Each row is a point on a tangle of strands that fork, close into loops and nearly touch. The rows are in no order.
In the rows, 128 means zero.
Points whose rows are less than 139 apart are linked; no others are. Some points are linked to none.
J64: [139 203 103 118 101  70 124 153 115 160 153 164 137  89 106 140 126 109
 115  97  65 158  49  76  70 128 114 143 154 146 127]
J313: [ 98 163  58 153 135 160 113 126 176 125 118  91 129 112 112 157 102 133
 167  76  62 154 148  87 116 104 138  88  82 110 153]
J794: [ 59  54 120 144 136 164 132 124 110 147 103 138 123 123 173  85 105 109
 147 141 137 106 164 168 140 109 132 122 137 149 145]
J743: [144 112  86 133 108 116 119 150  98 122 102 139  82 106 110  89 139 168
 126 141 113 163 141 100 153 149 107 121 131 138 125]
J76: [219 107 202  86 173 135 167 121 146  74 129 107 119 143 114 138 119 128
 110 152 188 100 143 168 126 150 141 126  90 102 146]
J376: [227 115 115  99 169  83 122 118 131 115 153 110 150 137  89 203 123 141
  93 135 102 150  67 123 142 145 132 127  98  91 105]
J465: [105  94  91 162  90 162 104 146 134 108  95 125 112 106 129 127 106 116
 127 153 111 173 127  77  91 106 136  85 139 105 194]
J571: [103 104 139 182  89 128 118 167  50 132 149 157 123 107 123 105 115 151
 120 163 115 112 137 138 145 112  70 139 190 126 135]
J386: [174 129 123 118 134  70 111 155  78 113 137 133 121  82 119 121 140 144
 106 147 104 140 129 157 137 156  70 195 107 120  78]
J62: [157 123  79 132 104 103 114 159  86 105 128 128  99  85 113 116 159 179
 107 144  99 165 126 125 103 144  80 171 103 107 133]
J166: [147 107 192 123 113 137  63 147 129 145 102  85 174 104 109 139 150 130
  99 154 199 108 147 148 125 139 124 147 160 131 124]
J460: [191 115  83 105 176  97 154  91 149  91 194  98 154 130 107 152  99 160
  96 139 150 139 124 133 123 161 173  59  74  75 136]
J79: [115 105 108 124 138 138 135 101 139 181 119 125  99 169 124 138 192 207
 132 113 132 122 129 150 161 154 135 135 127 172 125]
J757: [155 178  60 142 150 115 128 122 112 107 105 101 122 122 124 132 109 154
 146  88  57 134 139 131 143 159 118 158  95 113 114]
J682: [165 170 194 131 150 130 107 131 120 137 108 134 104 137 133 112 103 110
 124 132 184  79 103 163 162 170 133 156 123 153 129]
J6: [124  75 151 104 128 108 134 125 165 178 152 132 140 154 138 126 128  92
 111 132 163  53 156 140 156 169 186 137 123 130  84]
J330: [178 152 152 127 124  92 108  95 149 110 149 118 153 170 116 158 124 129
  93 147 162 104  71 161 113 107  93 137 120  87 140]
J599: [123 169  88 125  88  89 130 116 138 160 151 165 123 148  91 140 152 153
 113 113 111 151  60  91  92  97 108 131 167 130 145]
J761: [170 176 144 104 128 135 100 128 101  91 136 130 124  54 109 127 119  92
 139 123 104 127 140 123 102 132 111 190 105  84 128]
J215: [142 145 120 110 138 106 152 103 133 110 173 105 172 138 116 166  93 137
 122 109 107 160  66 141  51 114 161 102 136 111 150]
J604: [143  81 128 103 115 108  72 121 154 131  96  72 176  99 121 138 147 127
 127 117  71 166 141 111  73 113 147 114 144 133 123]
J545: [125 108 182 114 143 156 168 133 131  82 120  71 141 146 158 101 110 113
 111 143 213 117 126 190  72 121 160 120 119 157 163]
J14: [121  54 147 109 146 108  98 108 111 173  94 131 151 117 146  92 118 103
 109 131 196  66 155 164 175 154 165 142 155 127 110]
J991: [156 103 195 109 161 127 100 113 134 159 130  92 155 127 122 158 160 137
 101 130 184 117 121 150 142 174 154 134 126 159  94]
J309: [143 142 156 160  99 101  75 151 119 140 105 103 109  91 105 137  84 123
 154 149  65 135 140 102 113 126 110 112 155 109 155]
J126: [140 113 171 152 193 145 186 101 114 113 173 139 121 170 154 122  99 136
 123 141 182  96  92 168 151 128 141  56 108 148 154]
J325: [ 71 170  78 157 132 154 100  86 150 118 117 124 151 127 143 100 109  77
 140 108 121 169 116 133  91  78 112 107 113 100 158]
J102: [149  75  68 115 115 129  87 135 129  93 101 101 140 102 123 126 135 116
 116 141  72 178 116  77  86 120 135 109 119 113 145]
J122: [ 84 127 117 170 147 155 117 135 126 149 106 132  94 133 170  94  94 106
 146 134 112 165 133 103 168 142 153  69 138 167 132]
J21: [132 198 107 135 201 166 197 141 124  81 160 115 119 123 141 153  82 124
 163  79 159  60 161 141 166 157 131 141  50 109 107]
J995: [157 104 117 111 149 189 138  97 106  91  98 160  82 152 169 116 141 109
 116 151 181 111 114 134 161 160 142 168 102 114 164]
J740: [171 147 106 124 163  70  72  97 152 132 111  52 181 141 127 137 116 126
 140 103 107 129 138 154 124 143 119 140 100 125  79]
J737: [131 138 152 147 128 148 168 120 119  96 115 172  64 176 157 155  72 142
 142 145  93  92 101 166 153  83  94 130 136 108 191]
J140: [125 142 184 149 147 131 112 127 172 119  77  45 159 167 143 124  98 107
 161 136 140 141 124 160  83 107 136 129 131 141 147]
J636: [194 150 120  89 157 118 172 162 130  94 139 152  93 126 116 156 111 126
 134 133 116 107 133 117 165 159 133 172  67  90 105]
J700: [125  74 129 143  54  91 109 163  61 128 155 161 151  83 107 136 131 120
  87 146 103 134 141 114 109 125 100 149 199 117 125]
J243: [177  96 138 109 122  94 120 104 117 115 159 105 139 100  89 154 138 181
  97 152 146 139 145 182 120 146 134 144 134  97 152]
J870: [146 165  99 111 136 152 113 143 156 141 132  95 150 139 114 161 167 126
 148 122 108 168  88  60 104 119 139 104 113 148 111]
J903: [109 115 198 147  99  83 101 153  80 116 149 100 175 137 149 130 124 107
  88 159 170  88 129 187  78 129 116 172 177 146 129]
J86: [147 127  68  94 162 139 165 121 164  99 155 123 120 140 120 122 126 161
 102 155 156 125 145 103 147 152 161  87  73 103 135]
J306: [130 106 182 116  71 106 116 132  86 146 165 157 160  70  90 152 153 120
 116 123  87 124 151 133  99  89 112 163 200 102 122]
J459: [ 80 172  87 150 157 225 139 115 171  78  70 136  95  89 173 104 100  98
 185 113 147 149 161 113 149  99 122 119  85 107 168]
J664: [138  80 110 124  94  55 136 138 129 161 138 142  97 128  90 133 140 176
 105 125  65 114 182 124 142 154 133 139 148 124 108]
J649: [ 77 108  90 137  83 127 112 108 155 153 101 129 164 193 127 121 191 121
 105 116 152 157 126 126  96  90 114 116 166 163 133]
J874: [144 142 126 127 143  78 138 124 152 170 156 128 121 166 127 127 116 141
 139 130  99  97 119 133 180 142 117 118 114 135  70]
J52: [139  88 120 150 135 148 136 103 119  87  92 144 105 145 149 120 104 115
 144 165 112 118 132 159 159  99  91 119 117  78 171]
J699: [ 58 133 126 168  87 178 113 137 149 197 106 155  94 135 129 109 157 130
 144 108 167  89 145 120 134 124 133 129 155 174 168]
J509: [157 195  93 131 170 121 186 111 124  60 188 113 144 125 114 159  71 150
 145  89 119 149  89 147  90 123 152 100  99 105 131]
J400: [ 97 172  93 138 121 140 130 139 151 177 152 170 109 151 130 112 168 149
 111 139 167 116 103  92 172 128 105 116 122 166  91]
J615: [165 172 129 131  72 116 148 143 156 148 171 167  66 105  84 156 114 157
 131 143 136 114 123  90 158 120 119 112 129  80 159]
J841: [ 97 112 108 160 161 131 115 125 119 125 128  92 153 109 142  95  98 122
 158 121  88 167 137 119 118 158 154  86 108 146 113]
J450: [173 200 123 125 155  97 123 153 159 130 158  79 127 111  92 132  92 145
 143 128 167 122 138 107 138 167 134 115  93  99  98]
J503: [100 188  57 102 127 164 156  89 174 132 147 175  91 122 138 132 164 148
 145 100 143 102 158 113 173 139 131 140  69 107 136]
J213: [ 84  60 115 182  50  80  73 127  66 144 105 146 147  87 122 111 116 116
 118 121  86 132 185 111 103 120 118 119 190 121 144]
J648: [123 125 184 125 127 109 151 156 144  96 136  89 133 120 141  92  76 109
 126 152 157  94 162 156  76 134 152 121 117 126 133]
J989: [129 214  51 112 115 138 150  92 134 110 163 206  76 107 114 134 163 156
 109  93 138 140 111 105 165 161 121 146 106 108 142]
J586: [147 158 101 123 150  77 105 112 120 151 114  99 155 122 121 121 150 130
 144  84  54 133 138 138 126 131  93 175 122 142  75]
J561: [172 130  99 113 105  72 108 179 151 155 123 115 135  97  86 134 135 143
 138 130  41 143 139  64 134 130 105 136  99 103  79]
J987: [142  38 185 139 178 175 162  99  80 109 138 120 145 147 144 134 128 133
 110 143 207  89 104 183 142 118 139  94 115 155 159]
J358: [155  39 202  97 150 139 173 130  87 120 122 129 154 174 142 141 153 123
 104 147 190  76 126 176 174 113 147 130 147 144 121]
J150: [131 106 112 134 109 134 104 118  80 136 162 149 139 143 127 135 156 144
  65 146 181 171  78 123 134 157 138 138 173 142 139]
J616: [111 116 165 127  93 149 150 174 123 126 150 140 103 148 128 143 139 149
 115 158 113 108 139 135 104 114 119 160 129 146 144]
J149: [131 234 107 151 160 171 153 168 135  93 154 106 134 101 135 152  84 106
 171  77 131  95 142 108 132 158 142 160  71 100 111]
J263: [197 131 201 106 161 139 117 113 125 141 121 131 103 144 100 171 135 142
 104 129 179 128  90 136 171 192 162 165 126 143 136]
J324: [200  94 174  71  98  97 107 135 160 119 124 133 123 117  88 137 115 114
  91 160 183 111 167 128 152 154 151 138 149  67 131]
J798: [ 65 125 135 169 152 196 137 124 133 163 101 141 102 138 165 116 142 111
 162 106 104 160 114  81 150 111 140  73 152 217 134]
J12: [111 110 204 109  67 153 126 124  90 154 107 151 141 108 121 143 172  99
 135 113 123  98 166 152 114  85 110 179 202 133 134]
J677: [129 198 113 100 114 165 112  70 125 155 114 151 114 125 115 128 193 163
 135  79 160 165 116 117 127 140 129 160 124 153 126]
J531: [199 160  81 102 168  81 136 127 126 127 157 133 130 128  65 199 137 171
 114 119 108 133  92 130 168 134  99 147  69  67 117]
J702: [167 100 177 112 155  52 127 120 131 128 120  85 166 170 150 103  90 115
 120 142 147 107 128 169 137 143 148 124 146 156  86]
J650: [199 111 188  71 132 150 141 151 150  91 114 132 102 118 100 125 134 120
 128 164 194 112 140 112 145 145 165 136 120  93 137]
J726: [ 35  85 120 163 107 174 153 149 107 157 122 140 102 125 155 142 158 148
 137 112  79 150 164 126 105  98 110 104 141 165 155]
J521: [103  85 109 155  75 136 142 159 117 122  71 154  94 191 146 122  88 102
 104 144 146  77 145 108 181 134 145 121 193 145 184]
J792: [ 97 112  75 158  88 118 162 164 145 142 166 151  97 112 112 152 109 171
 117 167  98 143 112  90 121 123 128  75 158 133 168]
J893: [107 178 120  99 148 173 149  48 149 123  98 159 107 164 161 113 176 124
 153  79 157 133 106 128 137 123 155 160 115 159 124]
J207: [ 95 133 134 119 142 202 145  71 114 100  70 177  85 153 169 117 147 141
 150 120 182 123 102 148 157 134 154 169 120 153 169]
J622: [ 98 117 141 140 146 116 138 123 167 182 170  97 141 173 140 130 115 106
 105 143 153  88 131 153 110 167 175 114  98 157 115]
J582: [150  53 194 117 141  88 151 113 115 126 138 107 165 180 114 122 119 118
 120 143 140  87 134 168 165  91 130  93 187 138 111]
J749: [ 95  82 140 162 101 137  89 159  82 147  77  99 141 103 132  92 149 124
 128 106  97 196 137  85 101 130 126  97 178 190 136]
J273: [102 170  89 178 172 152 129 105 151  87 128  97 113 130 172 121  30 104
 146 106 131 128 132 137 116 164 174  84  75 120 172]
J811: [110 164  79 146 143 127 100 105 138 123 132 103 147  77 111 107 105 111
 170  77  73 164 177  97 108 130 158  91  98 103 105]
J266: [ 98 141 149 184 100 164 104 146  61 116 121 166  92  99 144 121  99 110
 138 150 115 145 113 114 118 125  98 139 176 137 165]
J714: [208 137 105 131 182  66 104 161 114 110 152  88 169 119 108 161 111 110
 106 142 103 143  92  99 153 181 122 146  71 104  83]
J866: [125 101 173 119 151 118 136 123 135 164 194 113 165 112 112 169 150 145
 125 136 110 129 138 144 123 109 140 102 124 112  99]
J81: [ 83  41 106 170 103 114  80 124  98 139  50  99 159 148 141 114 158 124
 115 119 103 169 165 128 108 118 117 126 161 170 139]
J892: [151 154 138 132 158 152 146 128 176  81  82  77 124 187 151 129  77 100
 174 128 129  98 130 142 104 103 142 122  91 121 154]
J603: [ 50 102 135 169  72 116 148 164 101 157 168 143 125 108 139 118 103 134
 125 117  58 123 167 129  93 119 139  98 157 148 130]
J944: [ 78  93 112 177  76 152  92 127 148 135 101 133 129 159 123 146  97 122
 104 152 162 151 128 122 122  85 129  91 162  94 210]
J357: [ 30 172  85 167 142 196 146 101 179 111  97 155 112 116 164 112 115  76
 162  84 110 153 165 123 118  83 105 107  99 111 170]
J100: [164 138 166 111 174  62 155 141 130 125 132 105 129 152 125 123 103 128
 129 121 112 106 130 182 154 165 117 178 116 146  68]
J990: [155 152 114 106 207 166 123  56 112 115 118 122 146 158 122 140 160 135
 143 101 189 118 106 153 168 145 126 156  68 124 105]
J20: [120 152 116 136 179 180 156  80 128 129 168 157 101 144 146 142 118 147
 114 140 206  91 106 161 139 151 146  94  67 125 156]
J936: [ 87 127 143 145  86 118 123 134  92 133  91 164 138 134 126  86 116 104
 160 115  89 155 137 126 115  56  88 115 208 123 127]
J787: [ 83  33  91 125 147 145 127  87 116 131  91 144 141 139 164  74 117 112
 112 136 176  88 138 176 161 137 170 104 142 125 153]
J316: [176 144 116 134 202 129  94  85 129 106 103  91 163 146 140 121 117 124
 148 134 134 120 126 154 174 139 113 133  85 110  94]
J396: [129 199  75 116 150 140 134 159 130  96 183  98 165  81 125 144 127  89
 143 103 105 128 147  96  92 130 124 148  69  93  84]
J585: [116 158  94 106 108 169 155 107 120 138 128 186 107 130 144 115 185 126
 153  76  47 144 139  78 124 108  96 135 123 148 106]
J104: [ 84 179 139 143 149 209 149 119 124 160 105 150  71 108 153 122 165 146
 181  89 101 138 124 106 159 111 115 107 117 190 138]
J966: [145 109 151 147 167 174 116  79 143 107  79 101 121 155 155 136  83  97
 168 130 120 114 135 159 133  84 131 103  99  78 177]
J849: [ 48  72 115 169  44  98 135 168  82 159 120 151 139 117 146  97 130 108
 112 103  76 120 187  88  98 117 139 107 184 177 113]
J559: [114 114 104 117 162 148 146 109 105  80 116 104 144 126 170  93 132 122
 143  94  75 174 140 149  85 140 150 140 118 148 117]
J275: [105 211  68 133 120 185 127 119 168 134 143 141 103 106 119 157 132 137
 186  90 115 117 148  85 133 104 110 104  80  97 153]
J756: [139 186 111 136 134 157 138 130 170  92  99  91 114 176 131 156 115 134
 158 131 131 154  92 122 119  86 110 119  95 121 168]
J697: [130 121 201 109 115 188 131 113  94 115  96 162 101  93 117 117 151 122
 159 121 134 121 154 149 132 100 124 180 162 128 143]
J770: [126  96 175  94  91 126  75 139 113 138 129  94 188  99 106 149 196 134
  78 133 151 151 157 146  79 130 141 162 177 140 115]
J518: [ 66  78 162 134 107 138 117 171  87 183 115 145 149 122 138 100 182 111
 139 131 148  83 163 125 174 117 112 134 156 181  72]
J229: [170  96 153 100  84  93  92 132 135 147 107 157 120 155 100 134 142 104
  95 146 143 104 146 118 172 137 122 164 176  83 118]
J16: [121 131  89 124  90 117 172 190 150 116 131 164  93 102 128 136 128 140
 144 149  60 158  92  62 101  81 124  69 154 142 143]
J628: [126  97 146 143  79  63  81 144 123 151 110  97 147 143 135 137  87 108
 119 151 101 108 132 121 106 136 140 130 175 129 130]
J556: [122 148 140 128 101 155 135 144 133  90  61 110 101 132 141  74 125 133
 159 146 161 160 126 151 114  92 103 146 155 139 155]
J551: [164  83 149 107 134  82 116 127  77 130 165 130 167 152 120 168 157 138
  72 163 136 150  69 148 136 136 110 151 167 135 124]
J418: [155 179  70 129 126 147 123 118  96 141 155 179  89 101 111 175 180 155
 104  93  83 152  99  71 157 158 100 168  86 123 118]
J18: [123 199 111 137 146 126 104 135 151 173 166 142 132 154 125 157 144 123
 134 112 148 105  85 104 165 145 115 120  92 138  76]
J840: [109 100  73  95 114 132 127 118 142 136 144 174 136 115 132  73 162 106
 126 149 133 118 177 111 124 141 131 136 116  94  84]
J285: [123  74 147 148 110 145 173 165 133 104  93 133  77 188 158 109  81 128
 123 176 168  78 133 126 162 140 144  97 154 170 186]
J3: [164  78  89  85 111  64 149 157 138 135 185 151 144 118  85 152 144 152
  70 151 102 148  90 107 109 133 143 122 127  99 102]
J158: [156 107  98  89 177 132 139 140 117  90 135 120 142  75 106  90 158 159
 137 152 110 158 174 123 172 154 126 123  81 112  59]
J900: [147 124 153 100 118  97  81 141 123 130 125 104 181  78 138 143 188 109
 108 107  88 155 140 124  58 134 126 175 142 142 102]
J637: [ 87 148 168 133  61 106 157 173 109 135 122 143 108 152 119 120 117 122
 156 122  80 113 122 109 113  67 106 132 218 153 134]
J208: [179 220 104 100 162  94 171 157 117  70 181 112 138 102 113 164  79 106
 124  94 105 147  66 113  89 164 146 156 130 117 123]
J91: [179 175 139  83 157 150 113 132 148 127 152 101 170 107  82 165 173 149
 149 129 126 172 101  77 129 111 125 125 101 102 100]
J336: [ 74 123 137 143  80 133 124 135 147 134 133 146 157 144 155  66 109  71
 135 157 193 105 138 125 124 116 149 113 173 119 116]
J202: [171 120 159 115 112  83  46 110 139 137 102 116 160 136 127 137 119  75
 114 133 104 100 147 127 130 133 125 176 160  97 100]
J494: [128 118 141 152  92  97 115 134  92 149 151 116 139 136 111 130 110 167
  80 123 174 149 110 159 131 167 152 134 194 176 136]
J55: [ 81  84 156 150 142 105 104 122 140 117 125  79 156 104 162  80  78 125
 132 145 155  81 179 189  87 134 147 121  99 126 123]
J452: [156  75 116  95  90  61 109 122 137  91 142  93 172  89 100 127 107 165
  88 145 129 161 148 152  65 138 148 121 143  90 146]
J390: [159 160 145 103 103 116 162 156 137 156 180 195  78 110  85 179 146 161
  94 143 139 139 106 124 153 150 121 163 105  92 132]
J799: [ 49 108 142 159 150 165 127 121 125 166  93 136 112 135 177 103 127  90
 175 113  92  93 160 171 126 111 103 153 115 168 138]
J83: [ 84 126 114 164  97 135  88  91 114 158  55 161 129 118 134  84 149  93
 151  79  91 154 179 120 114  74 108 105 171 129 139]
J746: [120 152  88 156 176 192 119  90 120 108 139 146 128 138 164 138 126 102
 153 138 126 150  88 105 183 122 114  88  82 114 137]
J753: [138 191  61 119 123 138 135 141 129 159 121 116 134 109 103 146 183 140
 143  69  76 185 112  36  87 112 112 108 100 160  97]
J766: [153 159 192  81 154 120 158 136 141 150 187 158 107 115  82 179 167 130
 100 126 183 122 138 151 149 150 120 186  87  95  97]
J871: [ 70 115  59 162 116  99  85 111 138 119 115 123 171 118 158  86 122  88
 129 130 127 184 111 110  95  95  97  97 133 120 114]
J954: [122  83 175 129 162 126 142 159 117 130 120 107 134 122 145  78 123 142
 139 174 204 101 118 164 162 125 130 101 119 172  95]
J283: [169  82 142 130 136 113  64 161 110 153 128 117 140 104  97 149 184 145
  94 171 127 149 128  86 167 169 105 129 128 132  94]
J815: [ 53 108  94 182 140 168 109  89 134 156  35 156 100 112 152  79 132 110
 165  79 121 153 137 127 164  91 112  95 148 147 160]
J432: [163 128 175  92 133  50 139 180 107 101 145 104 147  98 118 117 120 129
 117 142  77 122 148 156 107 129 111 197 131 125  68]
J986: [143  73 117 100  93  52 174 162 130 143 172 168 113 133  82 127 120 163
  84 157 114 124 151 117 153 166 145 101 141 110  98]
J577: [112 131 117 112 100  90 144 152 173 122 137  98 172 143 113 157  96 113
 133 141  87 153  78 117  43  73 131  98 164 113 148]
J188: [115 138 113  88  78 151 163  84 127 127 113 217  90 142 117 110 169 126
 134 104  91 126 149  93 141 105 127 147 167 124 128]
J846: [162 174 101 120 206 179 151  96 123  94 118 121 133 134 126 162 121 141
 169  74 187  71 136 155 178 145 133 169  43  99 132]
J399: [140 140 191  76 141 161 128 106 140 150 169 166 151 104  94 141 183 125
 114 136 212 110 131 136 146 114 124 151 120  82  94]
J710: [161 129 177  86 165 146 114 101 153 140 180 118 169 109 100 186 164 124
 120 143 161 142 116 128 132 106 137 105 104  80 101]
J573: [ 96  80 168 148 133 116 114 128 105 143 152  80 176  86 136 141 149 153
 130 140  94 129 144 178  86 108 123 124 144 145 101]
J424: [152 108  83 122 146  67 134 105 123  83 160  87 162 114 123 102  86 149
  95 150 124 150 128 158  89 167 150 102  91  98 116]
J511: [ 84 113 125 160 126 107 103 110 118 165  89 128 117 162 167  98 129 125
 139  99  73 108 146 155 136 138 114 156 161 178 115]
J659: [146 161 123 137 133 144 111  89 154 118 122 108 148 175 116 148 116 146
 121 143 176 155  71 167  96  83  94 105 131 104 165]
J597: [122 121 163 111 111 125 158 157 124 163  93 161  94 140 119  80 128 137
 139 151 229  63 125 144 202 136 127 142 168 145 123]
J818: [110 107 227 132 116 133 112 136  74 140 112 113 153 129 115 160 122 122
 132 135 138  95 141 190  95 101 120 180 204 147 159]
J454: [ 97  79 140 159 100 123 125 122 126 131 144 108 143 147 117 149  95 150
 113 135 173 130 131 151 113 130 156  89 180 133 178]
J87: [157  84 146  94 179 145 146 153 130 113 104  87 126 102 112  87 143 143
 157 168 166 115 165 148 173 137 137 105  86 136  79]
J478: [136 167 148 127 108 140 122 141 136 162 116 185  80 146 112 111 160 139
 126 154 194  95  95 108 199 124  91 157 137 128  98]
J906: [137 173 127 157 109  81 101 126 130 105  91  92 114 105 118 106  48 121
 165 104  68 141 129 134  79 111 118 128 141 109 167]
J333: [116 148 160 133 128 146 124 139 132 156  71 144  92 133 151  69 124 113
 156 136 211  66 113 167 168 126 109 188 143 161 153]
J769: [151 214 132 119 124 101 144 172 107 127 193 159 126  83 108 138 103  85
 108  98  84 160  78  80  91 158 139 172 137 125 104]
J937: [175  96 104 121  98  72  47 170 116 159 119 114 155  77  94 152 170 143
  94 150  86 156 118  66 117 140  98 139 130 107 108]
J274: [ 96 127 142 176 127  90  94 133 164 127 121  73 165 150 136 133  77 115
 144 139 119 158  89 143  66  86 103 101 153 121 156]
J565: [165 174 131 107 154 136 169 111 132  92 149 148 104 150 117 134 114 140
 158 122 136 105 122 163 146 116 117 147 100  98 112]
J716: [194 101 153 103 156 112 149 145 158 126 147 152 117 141 123 152 105  83
 110 155 116  76 143 124 169 149 127 149  73  73 108]
J26: [179 140 135  84 145 186 163 122 141  53 111 152  88 122 146 112 128 126
 131 153 191 130 125 102 164 152 158 135  86 108 154]
J428: [ 68 112  93 151 149 165 150  72 176 132  77 161 101 139 152 115 108 104
 148  91 100 182 147 127 162  82 124  83 145 128 167]
J631: [128 152 102 103 130 109 182 205 155 125 188 114 126 134 139 127 143 146
 128 150  97 121 129  97  96 134 116 128  88 151  78]
J444: [151 176  88 169 194 155 120 128 102  75 129  93 151 124 153 121  80 110
 169 144 127 138 108 114 173 126 108 100  78 109 108]
J801: [135 190 179 129 126 147 123 126 120 142 140 127  98 109 128 128 110 131
 143 112 132 141 114 124 132 174 130 142 152 162 131]
J505: [120 103 143 165  76 149  97 160  74 125  78 135  95 120 143 101 122 109
 121 129 104 171 132  92 114 137 122 143 188 173 175]
J819: [205  84 149 119 184  66 117 138 114  96 132 102 140 147 143 155 108 100
  78 156 119  92 126 142 163 170 117 138  70  92  94]
J374: [101 106 150 111 131 112 144  90 122 154 128 137 130 156 151 108 123 124
 132  90  71 105 156 201 115 128 151 165 163 158 123]
J880: [ 92  89 182 112 117 107 178 169 131 162 110 114 135 146 116  80 110 138
 147 149 210  60 146 170 151 112 151 117 161 171 110]
J411: [104  76 169 131 161 123  99 104 113 125 154  53 180  78 156 138 131 145
 128 132 112 110 178 194  85 142 146 129  76 126 105]
J760: [127 134  97 151 139 165 108 108 104 141 170 153 107 122 143 158 153 143
 118 134 104 149  86  91 147 150 109 125 101 136 146]
J949: [ 70 166 130 120 109 189 141 133 162 153  99 140  77 131 164  86 136 111
 155 110 161 116 141 120 106 154 167 135 129 195 153]
J623: [149 140  74 141  88 119 119 173 152 159 170 156  89  91  94 175 121 167
 126 154  86 110 101  64 134 133 119  93 117  96 154]
J536: [ 78 136 112 146  87 177 137 130 133 160 124 177 108 178 158 129 173 141
 101 130 186 109 123 101 155 136 136 137 150 158 155]
J124: [151 131 127 121 122  81 104 130 122 123 167 128 162 157 124 164 157 128
 104 153  99 122  81 156 117 108  82 161 131 107 110]
J303: [ 94 148 117 155 108 110  95 147 148 123 132 115 159 158 147  68 122 104
 126 173 173 155 109 113 124  96 110  86 147 131  98]
J300: [164 104 160 112 167 140 166 117 121  58 127  79 150 167 143 135 121 132
 113 150 164 108 121 188  77 121 128 130  67 120 164]
J296: [102 161 109 136  86 132 128  89 143 134 112 165 124 179 120 135 172 138
 110 111 146 177  68 113 113  79 100 131 179 153 148]
J156: [ 76 135 104 113 113 171 183  68 147 118  92 192  85 138 150 117 148 151
 144  90  97 162 148 112 157 103 144  96 151 142 164]
J436: [157  56 128 117 119  63 114 148 109 125 191 143 167  98 118 169 106 116
  74 153  75 148  86 102  91 157 159 122 142 103 111]
J53: [147 133 140 107 119  77 135 203 136 130 150 113 130  85 108 147 126 144
 130 143  50 141 126 106  82 131 123 147 126 140  89]
J182: [171 109  63  80 173 151 146 122 121  74 142 102 137  99  94 133 163 179
 110 156 128 179 144  98 133 158 152 108  84 110 120]
J807: [ 97 128 140 157 137  76 102 130 145 158 189  87 173 153 168 148 103  97
 103 130 109 103 111 139  79 148 138 136 112 149 103]
J288: [145 120 158 134  97 134 204 156 150  95 132 168  58 179 159 144  90 130
 121 185 127  65 120 121 153 128 116 123 136 119 173]
J538: [127 188 109 174 175 152 137  91 144 122 141 120 101 173 166 144  65 124
 128 105 158 102 107 153 145 163 138 107  83 127 165]
J410: [129 131 158 116  80 154 119 142 151 153 132 155 124 115 121 123 135 100
 154 123 120 146 148  82 110 107 146 105 166 120 129]
J218: [ 44  64 103 164 103 116 108 110 138 165  69  93 163 159 134 108 165 154
 129  98 128 163 149 174 104  78 115 128 159 183 132]
J624: [131 101 128 131  95 111 117 123  99 183 123 163  96 109 101 112 164 149
 127  97  92 126 163 112 163 155 122 129 165 145 102]
J312: [116 142 133  96 146 151 159  98 135 114 139 134 135 127 140 109 118 126
 154 115 104 118 157 174 107 112 139 150 109 116 114]
J687: [120 173  65 132 136 169 140  91 140 140  89 154 117 112 126 119 188 117
 157  48  65 173 151  59 120  90 113  96 101 131  99]
J96: [ 99 153  85 122  94 151 170 170 164 100  98 151  88 161 154 135 132 124
 137 138  94 167 101  66 122 103 115  92 151 154 156]
J123: [ 99 122 138  91 142 157 164  97 178 146 132 130 128 162 111  94 157 145
 135 131 218 102 144 146 129 125 178  87 112 132 124]
J902: [ 88 215 145 145 136 193 126 128 137 138 133 117 102  81 141 105 126 129
 163  86 160 144 150 127 109 164 167 120 120 164 142]

How many points has the smallest loop of links through each point below? Write 0 if it is on no loop.
J21 | 0
J902 | 10
J615 | 0
J62 | 0

A fork is a point with three links, a tip a point with one. Leave the first point through the second and follow the links. Name the first fork or tip that comes.
J454 / J944 | J682
J424 / J460 | J597
J96 / J16 | J710
J140 / J274 | J700
J505 / J749 | J892
J273 / J538 | J100
J710 / J91 | J428
J436 / J3 | J432
J444 / J746 | J841
J313 / J275 | J316

A piece is all that can be reached along the links. How many separate loops has the piece of each point below (a circle has one, a figure eight two, a Y none), and how many tips (points with one link)?
J202 | loops 0, tips 6
J273 | loops 1, tips 9
J374 | loops 0, tips 5
